Points on a hilly landscape, in no order, each with its height.
From any point a climber steps to the highest of the 2 points nearest to it. It stops when none of these is higher. Distance is the straight distance between rows; heights are no part of it.
k_504: [-7,10,18,2,5,13,-10,3,8,-10,-10,-11,12,-7,-1,-1,26,3,2,-11,-8,-2,-18,-3,-7,-12,11,8,-9]  (h 596)
k_515: [-10,6,25,2,0,13,11,-1,17,3,-3,-8,16,2,5,-8,6,-2,-3,-5,-9,10,7,4,1,-25,-20,-8,4]  (h 801)
k_172: [2,0,11,-8,9,-3,-4,19,-15,0,-11,-9,14,-4,-5,-4,-4,13,-4,-11,4,16,11,8,-4,-8,-5,-6,-10]  (h 819)
k_23: [3,-14,-8,9,-2,4,23,-22,6,-4,4,-1,-14,5,11,12,5,-10,1,-1,-12,-16,-3,-18,15,11,11,-4,8]  (h 115)
k_681: [0,8,-14,5,-4,-13,-24,-4,-3,10,-3,10,-6,-5,-3,-7,-18,-4,-5,24,6,1,3,-2,-12,4,5,12,13]  (h 547)
k_548: [6,-17,-21,14,0,-4,-1,-11,-3,0,10,9,-20,10,0,12,-3,-2,-17,13,-1,-12,-7,-17,-2,21,6,5,11]  (h 626)
k_625: [12,-6,8,-4,4,8,32,-2,-6,-3,-3,-9,3,1,10,-6,4,-1,4,-13,3,-17,7,2,16,7,-4,-9,2]  (h 864)
k_574: [-1,16,-17,-5,-3,-6,-31,7,-18,5,-1,8,-2,-6,-11,-8,-15,5,-7,11,16,4,3,5,-11,3,7,10,6]  (h 476)
k_478: [0,5,-16,-8,0,6,3,0,3,-2,0,5,-12,-13,-8,13,2,6,4,-5,4,1,-9,-4,2,13,23,4,-16]  (h 221)
k_258: [-5,-1,2,1,2,-19,-34,-12,5,-9,-11,10,4,-16,-3,12,9,-2,-12,15,-13,-6,-9,5,-9,6,-7,4,5]  (h 368)
k_333: [13,-2,-22,5,5,-9,-31,-11,-5,-5,-4,16,-20,2,-6,-15,-1,0,-25,18,17,-14,-6,-12,-18,18,2,15,10]  (h 802)
k_943: [10,-8,-23,10,-3,-4,-11,-13,-6,4,-1,19,-17,13,-6,-4,-4,-7,-15,24,11,-9,-11,-16,-12,18,4,12,11]  (h 697)
k_567: [2,3,4,-11,-1,4,8,14,-9,8,0,-3,0,-10,6,-4,-15,12,9,-9,10,2,7,5,4,-1,4,-9,-11]  (h 535)
k_819: [5,-3,-9,3,5,-6,-8,2,-14,-5,-2,6,-7,10,1,-2,-6,-2,-6,7,9,-2,-2,-2,-7,8,1,8,5]  (h 603)
k_227: [-1,17,-21,-16,-6,4,-14,7,-3,-9,14,-5,14,1,-19,11,29,-9,-2,-27,1,8,-10,15,-9,-3,19,-1,-26]  (h 517)
k_586: [-7,25,3,-11,-9,-2,-33,13,0,2,4,0,12,-10,-8,-4,1,4,12,-11,3,13,0,24,-10,-7,-2,6,-11]  (h 502)
k_768: [0,21,-18,-11,-2,-14,-41,3,-6,-4,-9,10,-4,-21,-11,10,-8,2,-1,8,7,1,-2,11,-11,7,4,16,4]  (h 417)
k_248: [0,7,-10,-11,-1,11,8,0,-6,-1,5,-6,5,-7,-6,5,15,6,6,-21,-1,-2,-9,5,5,4,24,-1,-17]  (h 245)
k_207: [4,-22,2,9,15,-18,13,-5,4,-9,-6,6,1,4,7,7,-12,5,-10,13,-2,-11,-6,-16,-3,2,-2,-4,12]  (h 521)
k_386: [-3,-5,13,5,1,1,28,-9,6,4,0,-6,4,12,8,-3,4,-12,1,2,-5,6,10,-2,12,-13,-14,-5,10]  (h 609)
k_514: [2,-4,-10,4,-15,10,19,-3,0,11,13,1,-8,4,7,-4,-7,-9,13,-1,7,-6,11,1,16,3,7,-11,2]  (h 599)
k_254: [-5,9,-6,-20,-5,18,16,1,-7,2,5,-10,5,-12,-1,1,26,-3,0,-26,3,-3,-5,2,13,-13,16,-13,-13]  (h 273)
k_529: [-4,8,-8,-9,-3,4,-10,2,-12,4,13,4,-7,13,-7,3,21,-12,-6,-4,-1,9,1,15,1,-4,4,2,-15]  (h 395)
k_630: [5,3,2,-14,5,2,-2,21,-17,-1,3,-5,13,4,-6,-7,3,8,-1,-23,12,3,3,10,-2,4,-2,-1,-19]  (h 695)
k_490: [1,-2,2,2,-5,18,-3,7,-2,-5,8,-3,-8,15,3,-8,11,-8,9,-6,3,-3,-2,2,1,13,1,7,-15]  (h 672)
k_291: [-1,-23,-16,11,3,-17,-16,-17,4,1,0,13,-11,-1,-7,21,0,0,-16,23,-9,-11,-8,-12,-2,18,-1,5,7]  (h 567)
k_915: [9,-12,2,0,4,0,39,-7,-7,-5,-2,-2,-4,13,8,-3,-1,-10,-9,-4,-1,-11,11,-6,16,8,-15,-12,12]  (h 785)
k_289: [3,1,13,4,-1,-8,18,3,9,10,1,-3,4,-1,4,-3,-23,7,-2,10,-4,10,15,-2,7,-17,-15,-8,20]  (h 45)
k_668: [5,-16,11,4,10,3,10,-1,-8,-14,-4,3,1,13,4,2,8,0,-5,-6,-9,-3,-6,-3,-3,11,-6,0,0]  (h 144)
k_220: [-8,11,-1,-5,-12,0,-21,13,-5,5,-1,1,-2,-5,-8,-2,-2,8,13,-2,3,7,2,11,-8,5,9,11,-9]  (h 591)
k_210: [3,8,-12,-13,7,-3,-8,13,-10,-8,11,-6,12,6,-17,4,14,0,-4,-28,7,9,-8,11,-3,8,10,-3,-24]  (h 597)
k_549: [-9,22,-9,-12,-7,5,-24,8,5,-8,3,-9,17,-11,-15,1,21,-3,5,-20,0,11,-13,12,-7,-9,13,9,-22]  (h 442)
k_341: [-5,-8,11,16,5,-2,8,-19,13,-3,-2,0,0,9,3,3,16,-12,-2,9,-21,-5,-11,-12,2,-13,-2,-3,6]  (h 498)
k_204: [11,-11,24,2,11,1,32,-6,4,-11,-11,-10,16,8,4,-9,-1,0,6,-5,0,-6,13,-5,11,-4,-21,-7,4]  (h 618)
k_545: [-8,1,21,2,4,9,6,2,12,-3,-4,-6,8,-6,5,-5,16,2,2,-8,-12,5,-8,-6,-5,-21,-4,2,-7]  (h 680)
k_63: [-9,8,-7,-10,-17,11,17,1,4,16,9,-7,-6,-12,5,-4,-2,3,19,-10,5,-4,5,1,18,-7,9,-15,-4]  (h 544)
k_723: [-1,-6,-12,10,-1,-19,-32,-15,7,-2,-5,13,-10,-9,-2,11,-5,-6,-4,30,-5,-7,-5,-6,-9,17,-2,12,18]  (h 512)
k_203: [2,8,9,17,-8,-5,1,6,17,8,10,3,-1,8,2,-12,-23,1,13,19,1,4,6,2,-2,-5,-11,-1,18]  (h 598)
k_252: [8,6,11,5,3,-13,-2,3,9,4,-1,-1,9,9,-6,-13,-33,2,-9,16,1,11,13,2,-1,-21,-27,-2,19]  (h 21)
k_725: [2,-10,6,13,2,2,18,-8,7,-7,-4,-1,-7,1,8,5,-3,2,5,4,-7,-10,-6,-6,4,11,6,4,-2]  (h 128)
k_833: [-4,-11,7,20,0,-9,-9,-17,24,-6,-4,4,2,4,3,14,6,-6,-2,20,-21,-9,-14,-7,-5,-2,-10,2,11]  (h 450)
k_561: [6,0,-1,19,2,-14,-7,-2,9,3,4,1,6,12,-1,-13,-16,-7,-1,25,3,2,1,-7,-3,-3,-17,1,21]  (h 511)
k_444: [8,-15,17,13,9,-17,21,-2,11,-11,-8,-2,9,-5,5,5,-19,13,-3,8,-6,-4,-1,-8,-2,-9,-14,-4,12]  (h 565)
k_222: [8,-3,-13,-7,3,3,-7,6,-10,-13,0,9,-7,9,-2,3,-4,6,-4,-5,7,-4,-9,-7,-8,25,14,9,-11]  (h 542)
k_968: [8,-22,4,-1,16,-7,6,5,0,-20,-11,-3,3,-1,5,8,4,11,-12,-9,1,-11,-10,-8,-8,17,-2,-3,-7]  (h 162)
k_312: [0,-2,-18,-4,-10,10,4,4,-9,14,26,2,-11,17,3,-9,-1,-14,9,2,10,0,9,1,8,7,-3,-7,-7]  (h 530)
k_645: [9,-4,-18,-3,11,-12,-25,3,-17,-3,-2,12,-10,2,-6,-7,-4,-1,-21,7,16,-6,-6,2,-15,9,3,7,-2]  (h 681)
k_757: [-13,17,5,-13,-14,14,-20,12,7,7,10,-5,9,-8,-2,-9,11,3,15,-17,1,10,-3,17,-3,-18,4,-6,-19]  (h 416)
k_831: [-2,-1,7,10,-13,8,7,7,4,9,12,3,0,10,9,-15,-15,-4,20,10,7,-1,4,2,2,0,-2,1,8]  (h 687)
k_949: [5,-4,-6,-8,1,3,17,10,-20,8,3,1,-7,4,2,-4,-7,0,-1,-7,13,3,16,9,10,-5,-1,-13,-5]  (h 590)
k_30: [-2,0,-9,8,-5,-6,6,-6,-4,15,7,6,-9,3,-1,0,-9,-6,3,16,3,5,8,-4,3,0,3,2,9]  (h 86)
k_55: [6,-11,0,-18,10,-3,23,3,-21,0,-6,-3,-1,3,3,1,1,-1,-16,-10,7,-1,13,-5,6,2,-6,-15,4]  (h 650)
k_513: [10,-4,17,-5,16,1,8,6,-1,-10,-14,-6,6,-8,3,8,3,14,1,-14,0,0,-3,-2,1,6,3,-2,-7]  (h 180)
k_488: [10,-12,-2,-7,9,2,20,-5,-13,-4,6,-4,-8,21,5,6,2,-11,-21,-5,0,3,10,-6,13,7,-15,-10,5]  (h 714)
k_432: [1,-9,-11,16,-4,-1,19,-17,1,8,10,3,-15,10,4,7,-2,-12,-2,13,-5,-1,3,-13,9,8,6,0,8]  (h 102)
k_966: [-17,14,0,-9,-8,18,7,3,-1,14,5,-9,5,-15,1,0,16,7,4,-17,-3,-3,0,3,11,-26,13,-19,-9]  (h 305)
k_149: [-1,-2,-1,4,2,-10,6,1,-3,16,2,3,-5,5,-1,2,-15,-6,-9,15,0,11,12,-2,-2,-13,-13,-5,22]  (h 65)
k_166: [-3,0,4,-6,6,4,2,10,-1,-3,-6,-4,2,-15,-4,10,-5,15,6,-15,3,5,-8,-1,-3,8,15,7,-11]  (h 199)
k_400: [-3,8,10,-1,-4,6,9,9,8,5,-3,-6,1,-19,3,3,-20,22,18,-4,0,3,6,-4,8,-1,10,-3,1]  (h 553)
k_190: [3,-5,29,5,12,-5,14,9,14,-12,-15,-11,13,-10,8,1,-20,21,-4,-3,-8,1,2,-4,-6,-10,-9,0,6]  (h 619)
k_562: [-3,4,9,-1,-9,10,21,0,12,7,2,-5,0,-9,10,-7,-11,7,11,-1,-2,2,8,0,12,-10,0,-7,4]  (h 604)
k_393: [-7,8,7,8,-8,5,-2,-4,10,2,3,2,0,5,8,-7,-3,-6,12,7,-5,3,0,7,-2,-4,1,5,2]  (h 792)
k_543: [-8,5,-13,-4,-13,7,-13,0,-15,15,18,6,-7,14,-3,-3,5,-12,12,2,1,13,9,17,1,-4,-4,-5,-8]  (h 455)
k_491: [-5,-3,9,11,2,-16,-27,-17,26,-5,-12,8,2,-14,2,18,-1,5,-6,16,-18,-10,-13,1,-6,-1,-7,6,15]  (h 408)
k_671: [-11,13,-5,5,-10,6,-18,-2,10,6,-2,1,-8,-9,2,0,4,-3,13,3,-5,8,-3,8,-2,-4,11,9,-9]  (h 683)
k_299: [2,-2,7,-1,-6,21,22,2,2,-3,1,-7,-2,5,12,-8,9,-9,10,-12,3,-7,1,1,8,5,0,-7,-11]  (h 775)
k_787: [3,-5,-30,6,-1,-11,-17,-8,-11,12,3,12,-14,-1,-8,4,-11,-3,-9,25,11,-1,5,-9,-5,14,9,12,16]  (h 620)
k_632: [0,-2,25,0,14,-6,-5,11,1,-7,-17,-9,19,-8,4,-3,-4,19,1,-6,-4,13,4,6,-3,-6,-13,4,-2]  (h 701)
k_185: [6,5,-3,-7,2,-17,-39,-6,-6,-11,-18,11,3,-11,-6,6,2,-2,-4,5,5,-3,-3,5,-13,11,-7,18,5]  (h 373)
k_676: [-10,13,8,-3,-2,9,-22,7,4,-13,-7,-9,12,-2,-14,-6,22,-5,10,-21,-6,1,-16,3,-12,1,14,14,-17]  (h 518)
k_206: [-6,-6,9,4,1,5,24,-7,7,2,-4,-8,2,-1,6,6,16,-6,-5,-6,-14,-4,-1,-13,12,-15,1,-8,8]  (h 550)
k_771: [-8,7,-5,-9,-6,8,3,0,-1,12,11,-3,-4,-5,-2,2,15,-4,6,-7,-4,8,3,7,4,-14,6,-6,-8]  (h 345)
k_956: [0,-3,21,-2,0,13,19,3,3,-4,-7,-7,7,8,6,-10,-3,0,7,-3,0,5,11,6,1,-10,-19,-7,-1]  (h 688)

For each start below, name the point where the climber stops.
k_567 => k_625
k_668 => k_514
k_258 => k_515
k_254 => k_514
k_289 => k_514

Call two points neighbours if one is among the 2 nearest of the other. Go from one point of each pair to the other, from neighbour to neighbour, staying as high as possible. Name the lowest point that can't be avoided.
k_333 / k_515 => k_258
k_625 / k_562 => k_567
k_172 / k_515 => k_549
k_514 / k_562 => k_63
